Each row is a point on a landscape with many valleys, with its height.
From any point a ball rolls to the lowest of the 2 points nearest to it. It stops when none of these is lower. Distance is the straight distance between rows; heights are no part of it.
k302 height 4.45: [149 116 164 123 141 165 108 113 107 130 175 189 173 114 174  98 132 171
 178 136 139 110 187 106 108 179 113 110 127  77 139  88  85 117  95]
k687 height 3.20: [101 147 136  54 149  98 115 123 109 132 131 133  89 108 123 163 133 117
 142 112 103 146 138 114 169  93 149  79 124 135 141 117  94 138 102]
k736 height 1.47: [135 113 112 105 162 120 172 123 150  99 139 109 101 147 129  87 118 108
 185 138 114 124 114 113  81 126 162  64 119 126 164 156 165 108 109]
k564 height 4.07: [172 130 187 154 133 111 104 114 141 117 182 155 171 102 176  84 113 164
 163 122 155 108 192 104 139 173 125 145 134 101 162  89 110 109 126]
k624 height 5.82: [118 149  61 209 133 170 114 128  72 145 102 104 120  83 121 105 127 134
 103  82 127  80 144 166 127 152 121 166 116 129  98 167 127 137 114]
k495 height 2.81: [ 83 135  71  89 176 141 166 142 118 153 102  91 120 101  85 139 147 132
 149 123  89 109 111 131 109 138 131  85 105 114 110 121 121 138 113]
k924 height 0.93: [143 135 103 133 106 166 157 122 156 114 146 132 128 148  98  92  88 100
 177 146 117 119 106 120 110 106 156  86 133 131 169 166 141  98 117]
k46 height 6.00: [110 149 148 111  97 163  82 117 131 153 134 136 100 133 122 177 119 131
  62  99 127 138 171 125 192 157 178 176 121 145  93 129 126 147 185]
k116 height 1.60: [115 161 122 118 156  54 128 146 161 108 147  93 118 156 138 121 169  85
 102 129 143 143 123 158  81  97 135 163 139 146 131 170 156 147 158]
k649 height 1.06: [162 151  88 165 135  82 156 173 100 103 114  73 133  78 165 142 106  75
  82 123 103 113  88 169  51 171 104 168 123 140 137 167 152 134 178]
k766 height 5.40: [147 122 149 173  91 157 106  92 131 131  99 142 118 123  90 110 107 124
  83 133 159  99 147 141 191 110 164 193 135 117  68 130 116 146 105]
k518 height 3.59: [107 103 120 137 122  69  98 138  99 131 154  77 116 127 211 170 153 185
 111 136  84 138 137 121 124 106  85 153 146 124 159 136 124 130 123]
k601 height 1.55: [116 195  60 141  95 116 113 168  85 140 137 106  86  95 151 148 108 127
 118 102  85 117 144 139 140  82 133 127 115 152 170 188 130 117 119]
k964 height 4.02: [113 117 119 141 112 109 122 101  97 124 111 135  64 154 123 133 147 161
 114 114 147 119 145 150 170  41 147 141 144 128 114 150 131 142  66]
k171 height 1.85: [147 134 114 203 134 101 143 133 137 132 158  99 152 110 124  88 146 148
 102  97 144 118 129 164  83 146 103 170 137 125 137 153 147 133 153]
k97 height 1.11: [147  80 136 141 180 106 154 112 104  97 128 118 121 130 188 100 164 134
 125 124 127 116 128 138  95 180 134  97 117 122 119 104 140 125 123]
k289 height 5.59: [156 100 150 138 102 134 153 109 131  73 109 155  93 186 160 114 122 116
 141 142 149 133 103 123 147  75 138  87 134 156 146 130 141 105  69]
k56 height 2.98: [103 122 119 113 140 160 131  88 124 109 106 144 100 149 120 134 135  70
 117 109 110 117 104 138 152 142 148 129 111 146  76 134 100 167  98]
k729 height 2.44: [131 111 145 145 160 106 107 111 168 123 136  88 136 120 135  89 169 126
 107 121 153 110 131 142 132 163 161 159 148 125 110 127 141 137 154]
k13 height 7.14: [128 157 144 129  45  91  90 105 134 150 143 133 117 144 115 122 109 106
 113 126 162 127 131 162 157  80 102 204 134 114 120 148 110 137 123]
k540 height 2.32: [ 85 154  91 111 155 121 146 134 137 152 151  89 117 140 108 117 146 134
 161 119  95 145 137 130  47 139 151  94 116 119 133 171 166 127 161]
k566 height 6.70: [120 142 157 123  90 129 119 137 195 119 141 129 123 188 113 112 131 129
 127 142 165 169 133 114 129  98 148 127 157 148 164 163 180 102 162]
k925 height 6.76: [110  79 135 111  29 113 120 135 125 122 148 152  81 175 153 137 136 132
 108 127 153 145 108 165 197  97 162 141 118 148 102 172 104 112 103]
k558 height 1.92: [129 107 127  83 192 116 154 116 142 103 131 122 113 114 127  90 146  92
 172 127 121 105 115 120 131 131 166  67 115 121 133 115 119 128  81]
k728 height 1.23: [147 198 123 146 126  54 138 162 177 103 140 105 126 145 151 137 130  88
  88 123 151 132 103 156 119  87 129 196 132 149 149 161 139 161 139]
k219 height 1.98: [ 86 154  95 114 162  79 141 156 151 139 159  93 115 168 110 111 177 122
 138 138 122 153 142 141  40 101 153 122 130 130 141 188 193 134 166]
k749 height 4.81: [160 122 156 176 125  96 121 166 176 107 122 109 176 163 155 139 113 203
 129 150 150 161 131 102 107 123 100 159 162 131 188 104 177  97 153]
k515 height 1.87: [134  99 101 146  53 121 137  90 136 130 156 108  98 162 149  69 114 122
 176 145 119 100  98 141 113  91 117 121 132  96 150 170 129 108  75]
k78 height 4.43: [112 120 178  69 165 148 105  95 134 133 145 170 100 126 131 131 158  82
 147 126 136 127 161  95 180 134 166  96 111 123  95 102  93 160 106]
k74 height 4.34: [122 113 122 140 147 166 149 120  94 112  94 172  89 158  96 130 142 158
 134 133 142 115 148 123 177  62 168  98 132 132 112 121 131 138  51]
k957 height 7.32: [124 154 153 129 100 107 111  95 119 132 127 150 118 137  85 140 116  90
 119 108 167 138 122 157 139  60  96 172 150 133 104 142  95 152 109]
k583 height 5.68: [146 163 167 177 107 124 114  99 154 110 101 153 103 144 124 135 101 129
  74  99 178 127 148 135 179 109 151 213 135 138  89 126 134 158 131]
k4 height 5.22: [115 157  96 150 172 143 128 128 114 142 130 103 148  81  97 113 130 103
 118  88 116 113 135 159  98 170 141 127 119 135 112 149 125 136 159]
k437 height 1.17: [110 119 107 124 186 110 111 144  93 170 134  84 153  66 117 135 175 185
 111 111 112 118 136 151 117 171 128 107 136 112 128 104 127 126 153]
k821 height 2.18: [132 184 116 132  65 109  83 183 142 176  81 113 158  79  90 171  74 148
  82 134 165 144  99 149 176 100  88 209 146 122 149 122 145 106 148]
k577 height 6.75: [114 115 142  92  80 119 125 133 165 121 146 129 116 183 123 127 125 127
 152 147 132 184 107 113 112  92 121  87 145 141 166 151 149  93 149]
k952 height 4.65: [151 100 112 123 159 171 125 125 157 117 114  96 171 118 114 103 127  86
 132 157 122 110  96 134  93 208 160 119 134 114 111 111 136 114 184]
k346 height 6.09: [116 160 172 125 123 175 117 128 152 106 118 182 144 190  89 156 112 111
 118 130 161 186 162 107 127 121 143 117 140 168 130 129 151 124 172]
k48 height 3.35: [117 132 116  92 119  63  90 170 121 129 141  74 108 109 183 177 145 167
  87 142  83 139 126 119 168  96 131 142 153 139 173 134 127 125 137]
k959 height 3.38: [155 142 163 154 190  86 135 145 156  97 160 130 114 111 164 100 152 141
 118 108 143 112 184 107 164 133 183 143 131 137 151 123 146 142 128]
k864 height 1.21: [ 87 127  82 100 114 160 163 147 118 161  91 133 134 144  61 172 129 147
 136 147 100 152  85 120 117  87  78 107 126 125 113 118 116 140 126]
k231 height 3.11: [119 129  82 124  96 140 118 101 107 142 146 102  89  93 160 105 112  99
 168 108  82  83 112 132 146 132 127 108  96 109 130 157  97 126  76]
k757 height 6.10: [122  80 159 162  72 194 136  89  95  99 108 192 111 214 180 122 121 156
 122 157 137 141 139 103 157 135 121 107 123 137 104 115 130 122  80]
k561 height 6.23: [118 159 124  95 112 111 124 132 138 126 145  96 130 128 140 144 100  86
 149 135  76 165 114 109  50 166 125  91 115 133 136 143 130 108 201]
k173 height 6.63: [ 95 123 156  97  88 165 151 113 131 107 122 173 106 207 139 160 118  95
 137 126 110 195 121  93 101 140 100  85 101 158 111 132 129 134 142]
k955 height 5.97: [133 177 143 105 122  70 108 145 125  94 133  97 138 120 173 169 101  90
  95 127  89 162 111 116  90 147 112 127 137 164 141 131 122 122 189]
k721 height 3.07: [151 137 166 122 201  54 125 149 152 145 183 108 109  49 137 111 146 150
 111  99 143  98 179 112 177 124 166 161 136 107 159 114 129 143 134]
k866 height 2.58: [109 148 115 121 139 130 180 129 123  98  98 141  88 189 111 150 124 117
 145 117 127 171 113 125  60  80 124  77 117 155 127 152 163 130 111]
k906 height 2.11: [110 113 131 131 118 128  80  95 176 166 163  74 117 144 163 115 179 134
 123 138 135 112 140 133 115 166 158 145 135 112 110 155 147 139 167]
k58 height 2.80: [120  95  78 113  85 131 133 106 100 154 115  78 101  86 163 111 123 110
 158 134  85  77  77 134 129 145  79 118  98  86 115 128  90 125  71]
k339 height 7.51: [111 126 170 116  93 143 100  97 129 158 140 183 125 143  65 158 100 111
 132 116 151 162 146 118 154  74  98 171 143 131 109 133 103 147 130]
k585 height 5.98: [163 162 137 137 194  72 145 165 173  96 171 100 164  78 139  89 120  98
 127 123 111 119 137 124  92 171 179 114 117 152 167 135 147 114 175]
k19 height 1.05: [122 182  85 145  80 109 119 145 106 107 131 103 105 142 174 155 107  97
  79 109  90 128 116 154 121 113 129 153 116 162 138 177 131 141 146]
k470 height 3.36: [124 128 161 102 211 133 188 146 148  90  96 163 131 162  93 104 154  79
 159 134 167 149 118 121  76 113 141  56 120 144 121 124 175 127 112]
k582 height 4.71: [112 129 190  72 184 118 110  97 120  98 132 165 117 130 186 131 167  80
 140 118 139 135 160 110 146 163 138  90 106 129  93  87  93 150 108]
k972 height 7.90: [127 137 183  93 169 101  98 128 152 163 137 147 158  89  64 163  94 139
 133 111 167 143 172 118 149 105 120 182 164 113 144  92 133 112 166]
k986 height 2.12: [104  99 141 107 128 158  75 127 131 170 105 117 147 124  82 162 147 175
 105 158 138 138 140 127 169 126 147 153 160 110 101  99 133 122 156]
k220 height 1.78: [ 89 138 103  99  85 123  78 106 153 202 176  87 104 151 137 134 173 141
 144 138 122 124 152 143 113 129 144 136 124  97 128 164 140 142 158]
k157 height 2.42: [137 181 110 147 139 136  96 163 100 154 151 107 117  58 157 147 107 163
 115  99  94  99 195 101 174 144 159 143 118 126 163 134 126 120 154]
k850 height 2.19: [116 102  66 145  74 110 141  88 105 127 137  99  84 169 176  85 128 109
 154 136 111  80  97 174 104 108 108 151 107  94 123 171 133 139  77]
k805 height 5.08: [143 144 148 190 122 109 113 151 153 104 113 122 151 163 161 167 114 193
  95 122 139 159 149 114 129 124 104 186 149 147 153 114 158 132 154]
k706 height 4.74: [151 161 119 195 173 145 137 140 151 114 111 126 144 113  95 102 124 147
  96 102 162  93 157 148 158 151 194 170 137 134 116 130 155 140 143]
k313 height 6.96: [133 106 158 117   4  90 101 130 136 142 146 152 111 150 124 134  97 127
 100 137 165 144 119 163 196  84 126 196 118 123 107 154 102 116 111]
k320 height 5.04: [144 144 185  90 164 119  92 128 145  88 140 162 147 130 171 125 143 117
 137 135 154 138 175 103 149 153 153 110 135 130 139  87 116 116 144]
k349 height 4.82: [176 139  97 176  99 117 137 141 121 124 113 100 144  75 109  90  92 121
 157 139 148  90  83 153 117  75  96 130 141 119 156 139 112  83  92]
k907 height 2.40: [151 167 159 138 156 102 127 104 136 102 171 131 151 100 146 100 106  76
 152  91 126 125 149 123  98 165 128 114 122 144 138 133  97 125 153]
k798 height 1.22: [157 159 181 177 136  60 134  87 146  91 149 134 135 105 165 103 112  88
 109  89 174 114 125 148 139 126 100 179 142 149 121 128  94 150 117]
k641 height 1.64: [120 136 169 126 131  90 105  56 134 116 159 121 122 109 167 103 133  53
 132  96 147 113 117 144 133 151 105 153 134 128  96 134  73 155 122]
k529 height 3.90: [134  84 119 117 125 184 103 145 114 177 104 148 191 108  95 130 140 174
 135 213 104 113 107  99 171 133 128 119 136  95 100  77 107 127 124]
k625 height 3.48: [123  72 158 104 139 177 108 134 124 168 101 202 183 156  81 133 148 169
 142 203 135 144 122  83 167 107 116 134 144 117  89  81 134 157 116]
k943 height 1.46: [162 132 114 148  99 100 146 119 168 105 162 106 113 144 133  68 106 116
 173 138 139 101 108 132 113  74 146 116 150 122 181 173 146  98  99]
k861 height 2.48: [124 109  65 152 102  94 142 118  71 136 117  74  93 110 187 111 134 126
 131 119 100  84  87 173  98 123  76 146 120  94 122 151 114 131  91]
k732 height 2.16: [132 164 111 137 133 139 159 139  99 107  97 141 132 151  96 179  93 128
 137 118 122 163 109 135  73  81  97  89 130 154 140 127 126 115 132]
k136 height 2.28: [100  82 107 128 143 170 120  68 140 132 121  96 100 153 168 118 151 105
 130 122 117  94 114 147 105 199 153 130 101 118  73 145 139 163 116]
k165 height 4.11: [109  96 149  82 164 166 119 110 134 171 128 167 113 113  76 126 163 116
 145 157 133 107 135  95 191 113 170 113 124 112  80  99 109 164 104]
k433 height 2.31: [ 83 139  87  67 178 177 171 145 140 175 119 145 138 105  73 150 153 126
 153 152  81 102 124  89 161 137 152  87  90 128  99 103 118 169 117]
k611 height 7.70: [115 109 179 116 146 149 101 102 130 191 142 169 151 104  37 145 101 133
 135 130 163 137 172 109 146  82 108 189 154 102  96 113 122 137 143]
k534 height 3.15: [157 116 132 144 195 104 197 134 124  94 125 148 136 131  97  97 139 115
 141 115 155 148 117 151  43 138 137  75 124 142 146 128 170 116 132]
k656 height 4.38: [152 148 110 173 198 168 149 148 123 108 125 159 172 107  92  88 144 164
 105 118 159  94 179 156 127 180 194 127 130 129 128 112 151 121 142]
k782 height 6.52: [107  97 173  57 137 185  85 125 138 197 155 196 145 133  98 183 136 139
 142 160 127 150 163  79 173 144 144 120 117 120 111  88 113 149 153]
k938 height 1.99: [106 170  80 136 106 142  95 157  72 173 128 108  92  74 129 158 108 168
 116 102  95 113 174 124 169  95 132 138 127 127 157 155 131 114 130]
k880 height 3.51: [ 90 116 140  64 133 100 129 108 121 130 111 136  85 138 109 152 156 106
 131 119 124 148 104 125 166  75 111 107 130 131 101 115  91 156  74]
k554 height 3.13: [113  68 191 109 136 183 118 119 140 147  99 182 147 181 112 107 176 127
 142 184 157 141 115  77 159 122 113 108 136 118  81  99 149 155 100]
k480 height 0.81: [165 173 150 177 148  62 159 123 155  76 152 123 124 128 170 123 119  91
 107 100 156 127 115 150  99  92 116 165 131 170 146 156 126 150 120]
k889 height 3.23: [123 125  77 101 164 144 182 160 121 140  87  96 148  97  80 147 117 117
 152 157  99 130  84 135  75 145 116  86 126 103 126 111 137 106 166]
k892 height 6.48: [113 144 128  84  55 123 106 144 156 134 164 118 138 147 132 154  96 108
 139 133  91 189 110 119 101 140 120  98 119 149 162 154 123  90 197]
k820 height 6.27: [ 98 112 156  85 126 201  78 110 117 184 140 171 104 139 108 193 138 143
  99 125 125 142 182 100 182 155 172 130 109 127  86 108 116 152 163]
k966 height 3.14: [115 102 100  96  70 168 157 140 138 147 152 158 113 137 106 125 110 103
 164 138  83 127  85 108 165 124 134  86  94 138 128 147  94 130 105]
k460 height 5.06: [128 111 130 106 136 181 177 136 105 130 117 186 169 150 149 139 132 161
 164 146 111 126 147  81  68 185  60 110  97  92 105  71  94 150 113]
k923 height 2.01: [114  68 129  88  93 158 118 107 147 145 114 109 119 155 144 142 156 121
 127 166 104 140  78 111 138 162 119 101 116 114  96  99 109 129 131]
k873 height 5.54: [101 151  64 166 147 196 128 130  76 171 110 117 129  64  99 114 123 115
 143  96 109  95 138 132 121 167 110 123  95 119 103 150 110 130 110]
k299 height 5.38: [148 156 161 155 132 128  98 143 124  98  79 158 145 155 135 193 105 176
  73 112 159 152 160 132 169 115 133 184 147 159 132  89 143 136 137]
k363 height 5.75: [170 164 125 158 160  62 154 152 179 111 174  97 160  74 119  73 121  85
 133 102 137 115 111 153  82 142 131 142 127 138 171 160 139 121 159]
k424 height 2.13: [132 108 169 153 139 124 138  96 117 107 138 143 141 167 144 115 133 147
 153 115 155 156 143 113  85 131  84 109 146 127 135 114 132 116 122]
k724 height 2.76: [118  82 138  89  70 164 174 123 147 137 154 162 103 179 130 112 127 125
 177 151 100 137 102  73 147 123 119  66  98 131 144 132 114 125  79]
k14 height 1.76: [ 94 123  74  75 118 172 186 164 133 181 100 149 154 125  70 160 136 148
 144 164  72 116  84  77 149 117  89 102  92 148 105  97 123 163 135]
k758 height 1.44: [153 156 110 187 140  79 143 178 126 125 136  75 163  75 157 129 136 123
  60 110 124 125 105 157  86 168  83 183 130 132 145 144 135 136 171]
k698 height 2.17: [156 105 109 196 113  97 135 112 116 122 123  96 145 111 125  82 136 142
 107 118 156  95  99 180  99 124  96 172 147 109 111 140 127 121 112]
k507 height 3.71: [169 126 159 184 154 102 140 133 152  95 170 122 151 125 184  84 135 151
 133 121 138 117 161 110 118 161 138 132 134 128 162 119 140 115 140]
k69 height 4.19: [144 121  84 160 111 118 136 148  98 145 136  77 135  91 152 110 114 163
 160 129  97 119 113 130  82 131  84 107 134  99 167 136 129  86 140]
k823 height 8.30: [ 98 167 154 119 145 111  84 133 145 169 161 120 174 111  99 174 105 155
 152  95 122 175 186 115  90 140 101 159 147 132 161 132 145 116 202]
k406 height 5.47: [176 165 131 179 103  80 128 146 187 126 155  89 159  88 131  70  96 121
 151 125 151 104 102 130 122 126 105 165 143 106 171 140 127 102 145]
k229 height 3.60: [118 117  79 109 143 115 197 163  85 142  83  87 123  94 108 162 124 160
 151 131  83 139 107 129  47 168  86  87 105  93 131 107 143 113 155]
k395 height 1.77: [118 103 159 132 103 142  92  94 131 146 148 127 148 149 139 136 120 159
 166 133 125 152 145 104 111 136  91 124 148 109 136 111 116 111 132]
k392 height 4.31: [148  95 103 137 144 183 127 140 131 131  94 119 175 117  91 110 130 128
 122 180 122  98  88 129 137 156 151 121 148 109 103  95 116 111 143]
k522 height 5.83: [145 107 127 146 110 166 169 103  99  65  97 175  91 196 189 129 109 122
 134 135 128 128 124 115 124 125 133  83 112 142 126 116 133 121  78]
k16 height 6.87: [105  76 157  77  79 144 176  97 151 104 109 161  90 189 160 149 134  62
 134 143 113 165  73  94 122 148  81 106  89 150  87 115 112 156 122]
k251 height 1.15: [108 147  91  87  85 132  89 158  87 159  89  89 143  81 120 166 116  99
  83 136 111 131  70 148 150 132  90 131 150 132 124 124 100 117 139]
k79 height 5.69: [130 149 138 125 103 155 107 151 136 116 110 161 115 154 111 177 107 162
  80 116 142 156 167 124 191 116 176 148 132 161 135 116 146 121 164]
k62 height 2.62: [ 77 111 119 111 133 166 104  63 147 154 134 120  95 148 119 122 162  76
 129 113 126 101 122 150 135 161 158 148 101 119  58 155 113 186 104]
k307 height 2.83: [153 176 109 175 178 106 143 161  92 117 168 125 117  64 157 114 118 149
 130  87 100  86 194 120 150 123 166 123 112 139 172 151 123 128 112]
k475 height 2.38: [154 120 122  80 146 130 155 138 117 104 128 154 130 114 141 113 118 103
 173 154 102 104 107 103 149 117 128  64 114 112 149  85  78 118  75]
k53 height 3.33: [101 105  92 104  86 157 141 106 119 129 115 143  89 143 106 125 127  87
 127 124  97 105  81 145 164 109 131 126  99 131  91 149  97 161  68]
k114 height 2.84: [126 143 138  60 114 121 124 132 103 112 143 164 115 116 151 158 107 106
 154 125  84 143 127 102 169 121 130  66 102 139 152 101  72 121  98]
k827 height 2.53: [147 116 126 174  71 102 101 118 118 129  94  96 161 131 118 125 113 156
 108 147 155 129  91 166 108  91  62 185 161 109 113 122 117 110 115]
k370 height 6.59: [ 99  93 150 147  33 130 110 105 115 119 146 160  74 197 181 152 127 170
 102 116 140 158 151 137 182  96 138 149 124 155 119 162 138 121 115]
k458 height 5.36: [152 165 171  84 126 114  93 143 142  98 136 165 148 118 138 161  93 111
 119 128 134 151 156 110 179 127 149 124 134 152 158  93 102 111 152]
k199 height 1.67: [ 88 122 118 117 129 163 139 128 110 137  97 147 135 181  82 178 127 168
 141 128 123 180 123 117  95  97  80 108 139 130 123 115 134 130 128]
k947 height 6.35: [122 101 174 160  57 190 107 102 102 112 130 199 116 204 147 158 101 167
 108 125 140 163 175 110 178 128 133 144 126 152 114 128 130 122 118]
k445 height 2.79: [135  70 174 139 135 165 175 103 134 119 100 173 137 185 123  85 152 112
 158 165 155 122  96  81 116 133  84 110 127 111  87 102 132 157  75]
k999 height 2.96: [122 129 118 116 167 158 219 131 142  88  91 156 104 179  81 124 110  87
 170 131 135 146 106 114  52 117 137  77 104 144 124 152 173 141 103]
k832 height 8.10: [110 155 154 124 165 124  93 131 110 164 133 138 190  77  71 161 105 130
 137  95 146 151 159 137 113 147  75 155 154 124 137 108 106 120 171]
k904 height 0.61: [141 171  77 146 107 102 141 140 110  92 121  99 108 142 167 149  91  53
  97 121  99 119  99 171  62 138 120 165 108 153 127 185 152 144 165]
k843 height 4.52: [149 149  78 154 124 125 129 154 124 135 121  90 138  84 110 105 112 148
 144 135 119  98 114 144 138  96 135 116 143 118 160 140 130  88 126]
k742 height 3.94: [172 124 109 163 217 130 173 158 122  88 146 167 158 111 124  66 168 155
  93 123 145 106 167 165  91 181 197  97 109 144 163 118 188 123 123]
k973 height 1.62: [116 117 115 133 147 146  83 137 129 181 121  77 175  75  96 133 147 184
 124 151 130 109 131 139 137 160 130 137 155  96 119 101 126 103 170]
k308 height 1.54: [132  79 110 128 183 141 185 100  90  83  97 131 106 122 175 119 138 110
 121 114 112  98 122 154  87 226 144 111  79 118  87 105 139 160 112]
k665 height 5.05: [133  83 188 105 106 118 105 133 135 133 119 170  95 159 114 149 117 182
 134 138 170 156 173 105 189  41 146 134 153 130 160 120 178  95  89]
k440 height 2.78: [161 152 144 138 173 100 169 119 130  92 155 143 143 112 112  98 102  79
 169  99 141 135 123 134  67 129 125  84 124 147 149 131 115 116 130]
k142 height 3.18: [174 172 101 185 182 124 156 152 100  88 131 141 130  97 132 111 111 145
 127  93 131  83 160 150 134 113 176 113 120 156 158 138 132 126  95]
k196 height 5.16: [164 189  75 188  88  96 119 165 134 148 124  88 145  69 127  78 104 106
 138 124 163  94 107 156 115 102  83 184 124 118 167 165 129  97 118]
k298 height 2.65: [138 148 122 163  69  87  75 157 128 156  84  83 172 100 133 146 102 166
  86 139 147 133  99 154 139 118  59 219 157 109 134 116 132 117 136]
k669 height 3.81: [ 84 102 139  62 164 142 143 120 143 155  96 154 108 139  73 145 183 106
 130 144 125 132 103  95 174  98 131 111 117 136  73 102 110 184  94]
k596 height 3.91: [126 114  59 136 120 122 150 160  71 161  88  68 124  80 127 139 120 160
 144 127  99 127  89 147  70 142  56 112 127  90 142 121 129  97 143]
k107 height 1.63: [123 102 121 104  95 138  97 125 113 131  96 105 142 133 132 158 127 131
 105 153 107 145  82 132 136 139  97 126 147 122 112  96  97 115 146]
k351 height 1.31: [ 97 118 127 119  54 139  79 111 140 188 166 112 130 150 113 140 125 175
 161 141 120 152 147 127 118 107 105 143 143  95 154 153 138 107 145]
k857 height 5.31: [139 101 189 123  97 143 126 115 146 108 136 178 101 176 122 108 122 137
 153 146 171 149 146  99 179  67 144  96 147 138 156 138 150 103  82]
k154 height 3.58: [188 132 110 170 200 103 175 164  97  73 149 164 145  98 167  91 154 167
  97 115 132  94 161 158 106 147 173 101 109 144 170 115 147 122  93]
k41 height 1.12: [161 104  81 131 171  98 148 152  82 115 111  74 129  64 165 115 132 129
 118 125  90  86  96 153 105 177 134 100 125 113 140 113 125 113 130]
k100 height 1.68: [124 178 108  96  61 118  83 185 116 163  95 110 155  58 103 171  82 101
  79 134 149 140  88 143 186 113  96 161 151 146 155 129 113 100 140]
k944 height 2.77: [130 114 169 143 190  72 114 121 176 158 176  94 115  73 140  97 194 137
  92 104 159 105 163 138 154 165 171 181 131 116 114 131 143 164 150]
k916 height 4.73: [129 103 136 129 120 160 120 151 120 113  90 159 103 174 112 144 144 194
 104 153 158 141 151 121 189  68 180 105 149 145 139 119 171 103  98]
k63 height 4.78: [125 101 147 112 157 150 157 113  93 133 147 180 164 123 157 118 153 183
 161 116 129 128 165 117  75 195  72  95  94  84 124  71  97 137  89]
k634 height 2.03: [144 152 145 123 115  88 105  96 167 119 175  94 132 105 163  91 120  71
 149 113 123 113 121 127 122 147 129 140 133 127 140 145 105 125 154]
k621 height 5.70: [156 211 146 125 126 113 115 160 147  87 130 139 158 123 140 163  75 100
 108 118 113 157 141 112 119 141 145 120 123 176 160 120 121 111 185]
k778 height 6.37: [ 93 152 188 110 134 153 127 117 132  95 117 190 109 206 127 157 132  98
 136 105 148 199 163  99 112  99 118  85 119 170 119 140 157 136 132]
k571 height 6.40: [128 146 162 120 128 164 109 129 180 132 140 139 165 152  92 125 121 133
 137 152 153 160 148  99 136 146 150 124 154 134 145 116 149 103 185]
k23 height 5.09: [139 129 131 185 151 173 117 104 131 137 105 132 146  96  61  90 129 117
  99 118 168  82 154 151 162 146 173 186 137 112  64 133 121 151 123]
k792 height 2.49: [131  94 169 127 174 120 135 112 112 127 132 162 157 128  97 105 157 147
 158 129 166 140 137 122 112 130  99 104 146 109 120  87 107 127  97]
k96 height 3.43: [128 135 100 140 118 133 125 108 111 116 151 116  87 130 167 115 120 136
 149 108  88 108 150 123 146 115 162 101 119 130 145 154 119 124 100]
k409 height 3.76: [124 138 127 142 121 108 118 125 109 105 130 132  76 150 161 153 136 158
  99 108 119 131 160 124 173  75 157 138 140 154 139 145 137 137 110]
k997 height 4.51: [166 122 113 193 110 104 127 163 138 123 139  85 168 120 151 119 103 200
 137 139 122 130 125 120  92 124  81 147 154 112 184 121 150  87 153]
k34 height 2.56: [ 97 116 102  92 115 163  92 153 123 163  83 112 141 118  68 171 149 145
  70 164 123 136  96 150 186 118 159 143 153 129  92 114 120 124 159]
k241 height 2.43: [128 102 140 124 166 158 164 115 127 131 121 160 152 142  96 103 144 107
 162 144 136 118 112 101 110 142 109 101 121 113  99  98 104 151 103]
k77 height 2.37: [135  59 138  87  92 143 154 114 146 134 123 128 119 155 144 115 138 133
 167 184 104 127  76  81 135 134  99  83 118 101 127  87 108 118  91]
k969 height 3.01: [105 139  96  82 105 108  85 168 126 147 106  82 116 114 127 173 149 158
  71 143 104 137 113 150 179 111 165 142 153 140 138 134 135 119 163]
k573 height 1.93: [112  63 117 149 168 166 153  75 114  74  84 121  94 164 189 113 137  94
 109 126 131 101 112 151 108 197 152 134 103 135  71 129 162 162 118]
k343 height 4.96: [127 141 111 127 157 133 126 118 142 105 111  98 149 121 107 119 124  64
 107 112 129 124  99 162  79 175 135 146 136 139  95 148 128 141 176]
k204 height 0.75: [135  75 105 122 178 111 149 122 104 142 122  83 129  92 150 111 175 159
 124 122 106 104 104 154  93 195 130  95 115 100 113  97 128 126 127]

For each start below, name the point where the ball stops.
k873 | k241
k577 | k924
k46 | k864
k289 | k924
k624 | k241
k656 | k904
k53 | k204
k63 | k351
k583 | k864
k518 | k204
k363 | k864

Call two points neighbours if one is among the 2 nearest of the other. Go from one point of each pair to the other, from neighbour to neighbour, staying as low as possible. Name the highest point that can't be avoided.
k924 and k204 | k409
k204 and k864 | k583
k346 and k204 | k577
k864 and k480 | k470
k241 and k351 | k792
k204 and k251 | k53
k251 and k904 | k298
